A landscape with many peaks, sampled at points; each row gives a point and its height.
A climber steps from a point to whichever of its 4 nearest points has the largest rise for the distance, and stops where none of them is higher. Distance is the straight distance between rows; heights are no part of it.
j_379: -46 84 61 -26 -8 -12 -32 -36 37 53 26 43 15 -4 -53 18 21 10 -2 19 4 30
 12 -47 2 -10 29 71 0 -3 -15 -41 -3 13 2 -12 -23 -5 2 -36 69 -32 -21 10
 -4 20 25 -43  h=23
j_931: 19 14 39 7 -4 -29 3 -18 26 9 9 10 -8 17 -19 -14 25 18 7 10 7 -3 1 -4 55
 -8 -10 21 21 -1 -1 -6 11 -5 -23 -33 32 42 6 -18 -17 8 16 25 34 48 -16
 29  h=491
j_672: -19 -9 -35 -21 -16 54 -33 6 -10 -13 -22 -25 39 -3 -9 -28 -33 -12 17 -6 3
 4 -16 -12 -5 -4 27 -9 -13 -14 5 -13 -28 -5 1 5 -21 -63 2 -2 -4 11 14
 -30 -16 -6 -6 2  h=603
j_740: 22 -18 5 -8 -11 -33 -12 -22 11 30 25 -5 -28 2 15 -16 18 25 20 34 15 -52
 24 9 34 2 -12 6 30 13 -8 -30 -23 -21 -20 -13 53 42 0 2 -37 -1 4 0 38 24
 -33 20  h=382
j_804: 24 -17 -16 13 0 -37 19 8 11 27 31 -27 -29 10 35 -32 11 31 16 3 24 -48 41
 57 48 1 -14 -11 31 16 11 -7 4 -20 -23 -20 49 43 -23 6 -40 -5 4 13 36 32
 -31 29  h=370
j_885: -8 -84 -64 -50 19 -16 -35 52 -13 11 -33 -40 11 -31 10 -1 -54 -5 -20 -11
 5 -68 -9 8 -27 28 -2 -48 34 22 3 -17 -2 25 -3 -1 -13 -74 -35 32 -67 8
 35 -29 2 5 -18 -4  h=425
j_895: -27 48 67 -15 -1 -23 -30 -41 17 31 33 35 15 13 -31 -1 31 6 -4 35 -18 25
 17 -40 32 16 8 49 -4 -5 -7 -22 -14 7 -9 -30 11 16 -10 -30 46 -8 -15 16
 3 4 14 -22  h=298
j_203: -11 -17 -30 -6 14 41 4 8 -30 -22 -34 -19 15 -6 3 12 -26 -12 -10 -35 3 16
 -8 -1 -40 -1 13 0 -31 1 13 10 -15 -2 30 21 -42 -42 22 10 1 5 4 -42 -20
 -17 20 -1  h=471
j_477: 0 22 53 -2 5 -20 -21 -25 17 22 24 20 5 13 -26 -19 38 4 6 23 -11 7 9 -26
 49 -3 0 36 8 -6 -3 -11 -11 8 -31 -37 36 36 11 -34 23 7 5 20 13 28 -3 10  h=591
j_712: 3 -21 -14 -23 20 -35 -32 -9 3 26 25 -22 -4 -15 30 -7 2 23 11 33 41 -53
 51 29 -13 -3 18 -6 24 29 -8 -25 -15 -26 2 -7 41 -9 13 32 -51 -16 9 -19
 17 -5 -22 16  h=351
j_541: 21 12 29 18 -7 -48 16 -6 24 52 7 12 -23 22 -5 -8 10 34 -7 -1 29 -13 36
 16 71 -12 -17 25 44 15 19 -14 24 -6 -28 -33 46 55 0 -19 -29 -16 16 12
 25 63 -36 16  h=354
j_195: 21 -22 -12 -13 -5 -43 -9 -6 9 25 26 -15 -26 2 21 -25 14 25 19 25 15 -56
 29 46 42 17 -12 -9 35 18 5 -27 -7 -19 -12 -22 65 39 -16 8 -42 5 -5 2 38
 21 -40 28  h=379
j_434: -2 -23 -42 -33 10 29 -29 6 -8 -9 -22 -39 38 -5 -6 -11 -38 -11 3 -7 9 -15
 -11 3 -16 -13 24 -15 0 -5 2 -5 -28 -1 7 5 -18 -73 4 14 -40 8 20 -44 -9
 -3 -15 6  h=506
j_611: 21 -8 7 29 11 18 30 3 -32 -49 6 3 -28 9 15 25 -7 -6 -11 -8 -30 10 -52 6
 -38 1 -8 -18 -25 -15 -23 32 6 8 9 17 -7 16 20 -3 29 17 -11 11 3 -35 28
 8  h=472
j_479: -26 60 30 -1 -16 2 13 -9 42 -20 31 39 18 21 -28 -20 27 -9 -3 -5 -28 50
 -29 -9 28 -16 -27 19 -15 -33 -6 12 39 20 -3 -24 -14 26 -23 -15 49 2 -42
 66 17 0 17 -29  h=488
j_976: -40 80 32 -23 -34 42 -43 3 42 24 -12 25 37 -22 -62 5 -11 4 36 14 2 28
 -38 -83 5 -26 39 32 -2 -5 9 -46 -15 -5 0 16 -42 -24 -19 -13 44 -25 4 20
 -1 3 19 -17  h=442
j_807: 16 -31 -7 -16 -6 -45 -28 -16 21 42 24 3 -17 -2 20 -14 11 27 16 48 16 -77
 42 35 28 18 -10 1 45 23 -7 -27 -27 -14 -14 -3 76 46 -12 5 -45 -14 -5 -2
 27 8 -42 22  h=381
j_111: -12 3 -12 -32 -23 -12 -43 -20 61 39 -20 9 44 -14 -49 -26 -5 5 27 45 17
 -28 42 -23 35 0 66 35 32 -1 3 -14 -44 3 -21 13 17 -16 -36 -23 -35 -22
 21 -37 -39 22 -63 -21  h=449
j_49: 23 -48 -19 6 20 -18 13 20 -71 -3 22 -26 -40 -17 45 27 -12 -10 -38 0 -1
 -8 -12 1 -61 37 -39 -24 -13 10 -9 7 5 -12 17 5 -17 -6 25 13 -24 8 -2
 -16 9 -27 25 2  h=393
j_489: 15 -25 -2 1 24 6 6 1 -48 -29 8 -13 -21 -5 31 40 -5 -10 -20 -1 2 -2 -15
 12 -40 14 -3 -13 -21 -3 -14 21 -9 -19 6 12 -20 4 32 5 -10 13 -9 -19 -4
 -13 27 8  h=431
j_703: 24 -11 -5 5 -16 -49 25 3 23 52 24 -2 -29 8 22 -31 6 41 4 5 27 -36 46 42
 58 2 -15 13 46 32 21 -19 11 -11 -34 -28 65 58 -18 -7 -45 -14 10 2 24 44
 -32 41  h=357
j_269: -16 17 14 30 6 38 20 8 -28 -34 -19 31 6 4 10 42 -19 -15 -8 -26 -19 43
 -11 -16 -55 2 5 -6 -47 11 10 19 17 1 42 34 -25 3 10 16 54 11 -23 1 -27
 -74 39 -23  h=410
j_440: 0 0 9 -19 3 -16 -30 -20 24 24 -8 6 13 -14 -10 -9 18 9 14 40 29 -29 43 -8
 4 -9 24 18 1 21 7 -17 -36 -14 -13 6 34 -3 17 5 -28 -24 17 -32 -9 10 -30
 12  h=396
j_354: 12 29 -2 42 -20 26 81 4 37 -43 -15 43 -7 9 -4 1 12 -21 -19 -34 -34 66
 -39 13 -1 -27 -32 -22 -29 -37 -6 38 59 9 4 21 -4 29 -8 1 44 -25 -48 40
 -24 -6 11 -16  h=551
j_2: 25 22 50 6 -9 -50 10 -17 36 59 5 25 -15 31 -24 -3 14 42 -16 -12 17 -1 24
 13 79 -11 -7 39 41 7 5 -16 24 4 -32 -44 40 58 4 -37 -22 -18 1 8 10 63
 -40 0  h=422
j_476: -43 65 20 -17 -37 60 -42 11 18 -2 -19 1 41 -12 -26 -4 -28 14 32 -3 -2 25
 -39 -61 -2 -8 27 11 -20 -11 13 -22 -16 -4 7 20 -44 -28 -24 -7 39 1 7 15
 8 -14 24 -13  h=484
j_225: 45 15 3 43 -4 37 89 18 7 -55 -12 26 -26 7 9 -3 0 -20 -9 -34 -30 59 -59
 22 -19 -26 -24 -48 -18 -29 -4 42 67 12 0 33 12 17 13 28 37 -30 -31 28
 -12 -28 26 1  h=486
j_725: -43 32 -19 -10 -23 67 -22 18 -3 -19 -33 -16 34 -3 -19 5 -20 2 26 -17 -2
 24 -25 -33 -11 -12 26 -1 -31 -5 27 -7 -18 -11 23 25 -49 -31 -22 -4 33 8
 -1 -13 -17 -32 20 -17  h=503
j_542: 12 -6 14 -18 -10 -37 -35 -36 32 49 21 27 -7 11 -14 -9 23 21 9 48 13 -49
 32 -9 34 3 2 47 31 14 -21 -25 -45 -12 -11 -26 59 41 4 -15 -44 -26 4 -16
 11 30 -30 3  h=387
j_108: 8 -12 -18 14 21 38 22 34 -40 -14 -34 0 1 -7 20 27 -33 -21 -11 -52 -3 31
 -21 -11 -69 7 -4 8 -39 1 18 6 8 -6 38 24 -34 -30 35 11 11 2 3 -24 -30
 -45 37 8  h=458
j_419: -20 3 -10 3 -17 88 27 46 -51 -32 -39 4 44 -24 2 16 -64 -18 2 -53 -31 38
 -64 -40 -68 2 2 -8 -13 -4 23 -20 32 -2 48 40 -51 -26 -18 11 43 19 -10
 -17 -20 -66 37 -12  h=290
j_204: 1 -11 4 -5 11 -5 -28 -15 -10 -7 10 -20 -2 7 15 2 8 10 10 19 30 -30 26 15
 -8 -12 20 1 -14 18 -5 6 -31 -16 -1 -14 12 -8 16 20 -31 0 12 -8 19 1 2
 11  h=374
j_311: 19 -53 -40 14 14 -21 9 5 -37 -3 36 -48 -43 -2 47 -8 -4 4 -9 -18 5 -40 22
 64 2 17 -36 -27 20 -4 -1 7 0 -17 -5 -14 15 20 -20 0 -38 12 -8 -11 27 23
 -14 9  h=312
j_80: -6 -9 -8 -34 -1 -43 -43 -33 52 53 5 21 6 -7 -11 -3 13 25 7 49 35 -58 59
 4 16 10 35 30 35 31 -18 -22 -45 -16 -11 8 56 19 -1 5 -64 -33 7 -37 -19
 17 -55 -6  h=395
j_81: -9 -3 -19 -1 21 29 -3 3 -29 -13 -17 -15 11 3 18 15 -10 -3 -6 -20 17 3 10
 5 -29 -11 6 -7 -28 13 2 5 -23 -22 17 12 -33 -32 25 12 -11 0 6 -29 -12
 -14 15 7  h=441
j_191: 34 -24 -18 31 -2 -29 52 22 -41 -28 13 -29 -56 0 42 9 -5 -3 -26 -30 -1 2
 -13 46 -1 6 -23 -34 22 -9 0 29 37 -5 -12 12 -13 31 4 -9 0 15 -9 8 11 25
 10 11  h=451
j_208: -47 74 33 -30 -21 14 -35 -14 32 51 9 21 21 -11 -51 -1 10 14 13 22 15 28
 32 -67 15 -8 32 55 -7 1 5 -34 -9 13 -7 6 -25 -12 -12 -23 41 -28 3 -3
 -17 21 11 -24  h=211
j_93: -11 7 8 12 14 17 -12 -18 -9 -27 1 -6 -4 19 0 15 21 -2 3 1 -1 4 11 1 -5
 -9 6 4 -37 14 -12 31 -23 -8 7 1 -14 3 13 0 14 18 -3 4 -1 -17 31 8  h=402
j_938: 44 -40 -17 24 12 -15 48 43 -55 -21 18 -33 -50 -13 39 0 -22 -9 -31 -27 -3
 2 -37 22 -40 21 -47 -51 13 -13 -10 16 43 3 -8 5 -9 16 17 5 1 21 7 7 19
 -12 30 17  h=412
j_250: 38 -11 -3 34 -6 -14 47 8 -32 -39 4 -13 -43 9 21 20 -4 -13 -18 -28 -17 16
 -52 27 -9 -10 -27 -29 3 -19 -22 28 26 10 -8 24 -10 20 20 -1 15 20 -17 8
 7 0 15 0  h=478
j_744: -8 -65 -63 -24 42 -29 -6 27 -32 19 -12 -34 -7 -23 42 15 -14 -15 -30 -1
 20 -29 34 31 -48 25 -34 -28 11 30 -3 -4 5 -3 9 -5 -3 -51 -7 41 -65 -10
 11 -22 -4 -8 -15 -8  h=389
j_986: -30 22 -7 0 -22 79 1 31 -27 -36 -45 2 27 -20 -10 33 -38 -4 19 -38 -18 30
 -35 -31 -43 2 14 -10 -30 -12 19 -10 12 -2 48 41 -60 -19 -25 10 52 11
 -15 -4 -19 -54 33 -30  h=468
j_365: 40 -7 2 35 1 13 67 20 -9 -52 -3 11 -30 0 20 12 -9 -13 -17 -33 -37 34 -57
 15 -27 -17 -27 -41 -5 -27 -17 36 58 15 -2 29 4 16 23 12 36 16 -22 28 -5
 -26 22 7  h=499
j_777: -28 35 -4 -22 -28 30 -19 4 26 19 -13 1 33 -18 -32 -21 1 -6 41 23 15 19
 20 -44 13 -10 44 10 -7 0 25 -22 -22 -2 -5 12 -16 -35 -6 -7 26 -10 18 -7
 -11 -3 -4 2  h=376
j_888: 14 18 55 3 -3 -35 -5 -34 18 31 21 29 2 31 -36 -18 24 19 -3 11 -14 4 4 -7
 61 -5 -1 55 35 -12 -1 -14 2 9 -27 -48 42 48 -7 -41 6 -2 -9 9 6 58 -31 7  h=619
j_332: -27 31 13 17 -6 20 0 -25 19 -38 20 28 10 22 -18 15 26 -15 6 -3 -35 33
 -29 -15 12 -6 -16 0 -36 -18 -14 33 19 15 9 -1 -9 11 -18 -2 43 20 -28 53
 0 -31 20 -27  h=473
j_398: -25 38 39 5 -8 3 -11 -31 21 -19 21 24 13 18 -24 -10 37 -3 11 17 -27 34
 -19 -20 15 4 -7 12 -31 -4 -5 20 9 16 -2 -25 -6 20 -9 -5 43 13 -7 51 11
 -14 24 -9  h=453
j_794: -16 7 -18 -35 -39 28 -32 -7 25 21 -20 -7 45 -17 -36 -34 -13 -3 34 42 7
 -13 11 -23 8 -4 51 -1 8 3 10 -29 -41 7 -16 20 9 -38 -17 -11 6 1 15 -31
 -19 1 -39 5  h=440
j_764: 3 42 35 15 -2 -16 20 -21 37 -3 5 26 18 36 -22 -19 32 6 1 -12 -8 41 -15 3
 52 -8 -18 17 10 -22 5 14 31 12 -26 -40 13 22 1 -14 28 6 -13 49 6 25 -3
 -2  h=490
j_319: 18 -21 -12 29 -8 -22 34 9 -9 -3 15 -24 -49 18 29 10 12 7 1 -22 12 -19 19
 45 41 -1 -21 -30 22 1 6 17 22 -3 -18 -5 -3 36 -11 -8 -23 5 6 5 17 36 -4
 7  h=369
j_910: 0 8 17 24 0 24 28 -9 -17 -51 -3 26 -8 9 10 15 11 -17 -12 -4 -38 33 -37
 -3 -24 1 -14 -18 -29 -14 -21 47 13 9 16 25 -17 33 17 1 39 22 -22 26 -17
 -44 28 -2  h=443
j_578: 17 -98 -78 -31 26 -16 1 74 -50 15 -59 -23 -8 -43 33 20 -32 -18 -32 2 18
 -28 10 9 -49 32 -35 -40 21 29 11 -8 1 16 4 11 -23 -70 -17 47 -59 -7 27
 -26 -11 -15 0 8  h=414
j_577: 4 -44 -28 -7 26 -27 -22 -4 -42 -4 36 -42 -20 -9 43 13 -1 0 -8 14 7 -50
 22 43 -20 18 -23 -21 9 11 -11 5 -18 -22 7 -9 5 -5 -4 18 -48 7 -2 -14 19
 0 -4 -2  h=319
j_123: -13 8 36 -15 -8 -10 -33 -43 27 51 8 31 21 -1 -38 -7 40 6 13 43 7 0 54
 -29 16 2 28 51 -2 10 1 -16 -41 -7 -6 -9 29 5 0 -13 -7 -23 18 -21 -15 15
 -15 -6  h=420
j_9: 0 26 14 30 -7 -7 35 -5 32 -26 -4 22 0 22 -10 -2 22 -2 1 -28 -19 45 -27
 12 49 -14 -29 -5 -9 -28 -5 35 37 14 -11 -15 -7 25 0 -2 16 3 -14 44 5 19
 1 -3  h=508
j_576: 26 -76 -43 21 26 -33 29 21 -33 6 21 -31 -41 4 53 -19 -15 -8 -15 -22 -12
 -35 30 88 5 18 -50 -28 21 -7 8 8 13 -10 -13 -33 27 21 -11 -5 -44 11 2
 -16 14 32 -30 20  h=313
j_955: 15 -73 -71 -43 9 0 -14 39 -28 1 -45 -26 16 -30 9 9 -46 -11 -23 -12 13
 -35 -10 6 -37 25 -25 -35 13 4 5 -10 -7 13 7 0 -24 -71 2 29 -68 -13 24
 -36 -2 4 -11 5  h=432
j_293: -39 48 13 -36 -41 46 -50 -6 33 42 -7 19 38 -26 -52 -14 -23 -3 21 35 -6
 12 -16 -70 11 -8 39 27 3 -18 8 -32 -29 -4 -3 19 -37 -24 -32 -23 33 -22
 14 -2 -8 7 -15 -14  h=397
j_718: -35 48 1 -30 -38 28 -41 -16 39 54 -8 15 32 -20 -53 -13 4 5 27 39 9 11 17
 -54 15 -1 39 40 7 -6 16 -32 -25 2 -10 11 -24 -14 -38 -29 19 -30 11 -17
 -19 17 -25 -19  h=391
j_710: 27 -47 -51 -16 19 9 9 41 -47 0 -33 -20 -1 -25 27 23 -33 -23 -29 -26 12 3
 -15 -12 -60 15 -30 -12 -16 10 2 -2 6 -3 26 17 -41 -55 41 32 -37 -6 17
 -36 -11 -22 23 4  h=445
j_644: 1 -17 -34 -41 13 -52 -43 6 38 39 -14 -15 9 -30 2 -10 -32 20 9 30 29 -64
 39 11 12 -1 47 -4 57 38 -9 -39 -23 0 -4 34 36 -23 -3 15 -54 -9 17 -36
 -14 2 -64 15  h=421
j_335: -48 34 9 13 -9 46 -3 0 16 -28 -25 14 16 5 -12 36 -2 -1 16 -29 -9 33 -10
 -23 -33 -6 17 10 -49 7 11 9 -1 12 39 36 -51 -10 -13 14 53 13 -18 11 -13
 -51 34 -25  h=474
j_834: 0 -10 -26 -29 11 -5 -24 11 11 7 -24 -36 28 -22 -3 -23 -21 5 18 8 38 -22
 27 10 -12 -18 41 -15 4 7 5 -17 -18 -6 4 3 15 -50 19 22 -34 -2 20 -39 -3
 4 -18 5  h=470
j_114: 20 19 32 26 -9 -38 26 4 19 10 6 -8 -19 23 -4 -9 24 20 -1 -17 33 -3 16 20
 57 -18 -21 0 25 7 8 10 35 1 -32 -22 29 30 -9 1 -19 6 7 35 26 49 -11 24  h=418
j_156: -49 70 14 -15 -33 40 -32 2 38 22 -13 11 33 -12 -42 -5 -4 3 33 6 12 26
 -12 -63 14 -15 33 23 -21 4 18 -26 -15 4 6 12 -35 -26 -17 -3 47 -17 9 12
 -6 -3 17 -9  h=460
j_139: -20 60 60 -19 -5 -25 -21 -37 16 27 42 42 16 15 -33 -10 37 12 -2 32 -30
 26 -4 -21 43 6 4 53 5 -22 -14 -29 0 21 -19 -29 6 18 -19 -37 68 -9 -31
 29 5 11 7 -36  h=375
j_106: 4 -22 -33 -34 2 -44 -55 0 61 31 -15 2 18 -18 -20 -16 -16 19 11 29 26 -83
 49 -1 30 -6 70 11 64 22 -14 -27 -48 14 -11 35 38 -7 -21 -5 -59 -14 22
 -36 -32 21 -67 5  h=419
j_855: -4 -15 -33 -30 -17 -31 -54 -9 71 33 -22 14 30 -5 -33 -20 -20 17 20 31 22
 -62 31 -11 29 4 70 20 53 10 -9 -15 -44 18 -18 20 25 -15 -38 -9 -62 -6
 24 -43 -40 24 -77 -6  h=438
j_238: -10 10 34 -2 11 4 -16 -23 3 -12 10 2 4 17 -15 -1 25 5 12 20 11 -3 21 -17
 12 -7 14 18 -28 11 -1 5 -30 -7 7 -6 14 2 14 1 2 6 13 4 5 -4 14 9  h=344
j_272: 8 11 23 24 -8 -11 8 -19 14 -30 8 -2 -13 24 -10 -3 29 10 8 -9 -3 8 -22 4
 36 -8 -10 -3 4 -15 -1 29 3 8 -15 -20 10 34 5 -8 3 11 4 30 27 28 -1 18  h=485
j_922: -8 18 36 -6 5 -7 -26 -26 16 23 4 6 11 11 -15 -10 36 9 14 43 12 -3 30 -30
 20 3 20 27 -10 9 0 -8 -39 -4 -6 -13 34 6 14 -7 8 -11 18 -1 2 6 -4 9  h=377
j_619: 3 -33 -42 -8 8 42 -1 19 -37 -10 -42 -17 10 -20 20 17 -36 -16 -17 -29 3
 10 -16 -10 -47 2 -7 -10 -18 8 5 -4 -12 -9 28 13 -34 -55 30 11 -23 5 12
 -46 -19 -10 12 3  h=455
j_966: 32 -26 4 22 26 17 29 17 -51 -35 -4 0 -19 -6 26 25 -18 -16 -19 -18 -16 18
 -42 -8 -73 6 -10 -12 -23 9 -14 23 11 6 19 17 -19 0 46 13 14 13 1 -6 -7
 -44 41 6  h=457
j_453: 22 -75 -54 -17 26 -20 4 33 -56 9 -9 -29 -26 -32 48 17 -7 -19 -29 7 15
 -24 19 9 -63 44 -44 -27 -3 22 3 0 2 -13 15 -1 0 -24 18 33 -55 -9 8 -18
 2 -17 17 0  h=392
j_504: -37 27 -6 -1 -11 44 -19 1 15 -1 -7 -2 29 -2 -26 -8 -10 -5 23 14 15 15 15
 -25 3 -8 37 5 -30 8 16 -8 -22 -7 6 9 -18 -44 -7 -1 29 -2 17 -7 -10 -8
 13 0  h=435
j_886: 10 -17 -16 -33 -14 5 -36 -3 31 17 -26 -15 43 -29 -24 -39 -27 -5 12 38 9
 -47 10 -10 6 -5 56 -6 29 -7 -7 -28 -37 8 -16 25 25 -50 -9 -2 -28 3 18
 -38 -18 8 -58 13  h=454
j_729: 34 -60 -32 36 16 -28 68 42 -52 3 12 -39 -54 -5 57 -7 -14 -13 -28 -36 -13
 -13 22 67 -11 21 -46 -41 27 5 21 26 42 -13 -20 -13 2 12 6 -4 -24 5 7 -6
 5 22 -8 16  h=291
j_924: 16 -26 -4 2 -4 -23 -10 -6 -15 -5 32 -36 -17 2 29 -8 14 13 13 20 18 -48
 13 42 20 8 -20 -8 11 3 2 -10 -4 -24 -9 -19 27 25 -7 5 -34 14 4 2 41 19
 -5 16  h=371
j_494: -37 34 13 11 9 26 -9 -12 8 -14 -3 14 11 15 -16 14 16 -1 14 4 0 23 9 -11
 -8 -7 19 11 -38 15 -1 15 -17 6 13 5 -29 1 5 6 29 8 10 25 -3 -33 37 -9  h=439
j_601: -10 -2 -3 22 18 52 35 28 -39 -27 -28 12 18 -7 11 29 -20 -15 -14 -51 -11
 37 -21 -19 -68 3 2 -5 -34 10 15 1 22 2 44 24 -28 -18 20 16 45 16 -4 -21
 -31 -61 41 -5  h=483
j_426: 17 -37 -14 6 5 -19 7 0 -32 -18 26 -37 -42 4 35 9 -1 -3 -5 -3 11 -34 4 39
 2 12 -21 -24 8 -6 -4 5 -8 -18 -8 -11 -1 22 0 8 -31 18 -5 -7 27 21 6 3  h=345
j_780: -3 22 31 16 2 4 -3 -22 16 -26 13 17 4 27 -15 -8 30 -1 9 5 -12 15 -21 -19
 32 1 -7 18 -18 -7 2 17 -3 12 -5 -28 1 22 2 -16 26 16 4 42 21 5 9 12  h=456
j_908: 34 22 4 42 -12 15 67 7 13 -49 -21 33 -22 15 9 4 14 -9 -20 -34 -30 51 -44
 12 -5 -30 -34 -36 -6 -33 -11 45 57 13 0 29 -1 28 12 -2 42 -8 -36 31 -11
 -6 5 -5  h=523
j_889: -37 25 -11 12 -5 50 -6 15 -9 -17 -16 -10 13 -4 -5 11 -14 -7 15 -29 5 22
 3 -15 -20 -2 24 5 -36 0 19 15 -8 -5 31 27 -46 -30 5 3 33 8 0 -16 -17
 -26 26 -14  h=504
j_987: -30 26 0 -22 -18 -1 -33 -24 46 52 -6 18 39 -11 -47 -19 13 3 20 35 16 -2
 53 -27 17 -17 51 42 18 -1 7 -28 -47 7 -8 2 11 -16 -25 -22 -13 -29 12
 -36 -33 32 -39 -15  h=444
j_935: 11 -10 0 10 -2 -10 -1 -14 -16 -30 23 -24 -34 15 11 17 12 6 -8 -2 0 -15
 -13 20 10 -1 -6 -15 -3 -9 -11 15 -12 -3 -3 -3 -7 27 7 -4 -8 25 -1 6 20
 9 11 7  h=430
j_858: -43 51 34 3 0 19 -19 -13 33 -7 6 28 23 16 -13 15 22 2 14 9 -13 33 -2 -35
 -1 1 -3 18 -40 9 4 12 6 9 13 -8 -24 2 -3 7 56 6 -5 38 11 -31 43 -20  h=446
j_207: 33 -87 -42 8 33 -21 28 40 -68 0 19 -28 -43 -16 60 -8 -12 -31 -34 5 -14
 -12 0 37 -50 49 -60 -38 9 7 0 7 5 -13 7 -18 5 3 -3 13 -38 3 5 -6 18 -4
 8 9  h=358
j_921: -3 52 28 24 -7 -11 37 -10 48 -15 6 32 8 42 -21 -15 47 -3 -8 -23 -11 64
 -12 7 50 -32 -28 1 -3 -32 -2 22 56 26 -11 -36 0 7 -4 -11 21 -19 -27 59
 -12 24 3 -16  h=500
j_461: -25 65 52 -10 -6 -15 -12 -30 34 11 39 36 21 12 -30 -17 26 -5 -5 15 -29
 40 -24 -29 25 0 3 38 -1 -20 -8 -17 13 22 -10 -31 -5 24 -12 -21 57 4 -27
 58 17 0 20 -29  h=447
j_177: 3 -37 -36 -35 25 -22 -39 22 16 13 -12 -38 21 -16 4 -19 -49 7 -4 14 26
 -70 11 7 -15 8 45 -32 52 14 -1 -28 -4 10 -9 11 21 -62 -14 19 -61 12 28
 -35 0 5 -41 20  h=448
j_640: 42 -104 -50 12 40 -32 30 37 -71 -2 11 -33 -46 -18 57 -15 -10 -26 -24 13
 -16 -38 11 58 -31 49 -66 -35 18 -1 5 4 10 -7 0 -27 25 1 -5 12 -47 12 9
 -12 18 9 -14 12  h=343
j_66: -30 16 -16 5 -14 66 2 17 -25 -20 -40 3 25 -10 1 22 -43 -7 12 -47 -14 25
 -27 -21 -46 -2 15 -6 -36 -3 13 2 -5 1 42 34 -53 -25 -9 1 42 9 -8 -23
 -36 -44 24 -13  h=548
j_798: 9 56 59 5 -1 -51 15 -30 33 44 6 39 18 23 -24 -27 25 25 -12 -17 -14 48 10
 17 73 -28 2 42 38 -21 -4 -23 35 21 -27 -58 20 36 1 -40 41 -8 -20 35 -13
 50 -27 -13  h=316
j_431: 7 -39 -39 -15 19 -4 -4 21 -38 -1 -15 -33 0 -16 23 28 -11 -13 -26 -14 25
 -18 12 11 -45 6 -6 -14 -18 22 -4 9 -10 -15 24 16 -23 -46 25 22 -44 -6
 14 -34 -4 -4 15 5  h=433
j_717: 13 -26 7 3 18 -15 -21 -15 -26 -17 30 -32 -20 4 28 21 15 1 0 18 9 -38 9
 32 3 -2 -9 -7 -6 4 -21 16 -19 -19 -2 -15 -4 19 15 10 -30 11 7 -1 19 9
 12 23  h=386
j_802: -1 -6 9 13 17 13 -1 -9 -31 -30 1 -8 -8 15 14 20 4 -7 -7 -5 0 4 -3 2 -23
 5 2 -6 -34 9 -13 25 -26 -6 19 16 -31 -7 30 9 1 8 2 -14 -6 -19 17 -3  h=398
j_600: 1 36 59 0 -7 -31 3 -33 19 29 27 36 16 21 -38 -23 25 8 4 9 -23 34 -9 -9
 65 -8 -4 44 17 -23 -5 -19 18 17 -24 -50 26 23 1 -51 42 -2 -8 32 8 39
 -17 -10  h=452
j_510: 4 1 16 32 10 36 44 1 -33 -57 -3 31 0 4 9 8 -13 -30 -16 -19 -38 39 -44 -5
 -67 3 -8 -27 -35 -3 -8 37 35 4 25 31 -7 9 9 20 53 19 -26 19 -17 -86 48
 -14  h=355
j_592: 21 9 13 41 -5 46 69 14 -6 -75 -9 30 -6 6 5 -3 -12 -30 -1 -35 -49 52 -71
 8 -51 -22 -19 -41 -36 -25 -4 34 61 -1 19 27 9 18 3 23 63 7 -43 31 8 -65
 42 -18  h=399
j_704: 27 9 3 34 -11 -28 58 5 -12 -31 -11 -2 -51 8 23 18 13 4 -14 -44 -6 23 -12
 36 13 -21 -27 -37 5 -15 -11 42 50 11 -17 15 -14 26 6 8 6 -9 -9 19 0 17
 3 3  h=494
j_60: -12 30 53 9 5 -10 -20 -36 13 14 30 21 7 14 -31 -12 35 4 14 22 -14 19 4
 -36 32 1 -1 33 -17 -4 -2 4 -6 6 -10 -34 18 18 3 -25 25 8 3 23 10 1 4 1  h=466
j_408: 21 -54 -29 1 18 -13 8 8 -53 -5 32 -30 -29 -11 46 13 -1 -18 -21 -9 0 -39
 4 33 -27 22 -31 -16 1 2 -6 6 -5 -18 11 -6 -11 10 7 10 -31 11 -2 -13 16
 5 8 8  h=352
j_370: 14 14 10 36 -7 4 47 -12 17 -49 -18 18 -22 21 2 15 16 -6 -11 -28 -24 36
 -32 16 17 -20 -17 -31 -4 -32 -10 35 35 23 -4 10 -7 32 13 -7 28 5 -24 33
 -10 8 4 0  h=518

For each start below, name the point where the climber stops.
j_426 => j_354
j_744 => j_66
j_379 => j_354
j_885 => j_672
j_794 => j_672
j_332 => j_354
j_453 => j_66
j_577 => j_354
j_644 => j_672

Call two points neighbours if one is among the 4 nearest of the other. Go from one point of each pair to the other, from neighbour to neighbour, staying as high as possible. Name the lowest point that can't be avoided.
j_888 / j_354 => j_272
j_888 / j_66 => j_966
j_66 / j_672 => j_725

For each start below, name every point that the climber comes to, in order.
j_293 => j_156, j_476, j_725, j_66
j_924 => j_717, j_935, j_272, j_9, j_370, j_354
j_858 => j_332, j_479, j_921, j_370, j_354
j_938 => j_250, j_365, j_908, j_354
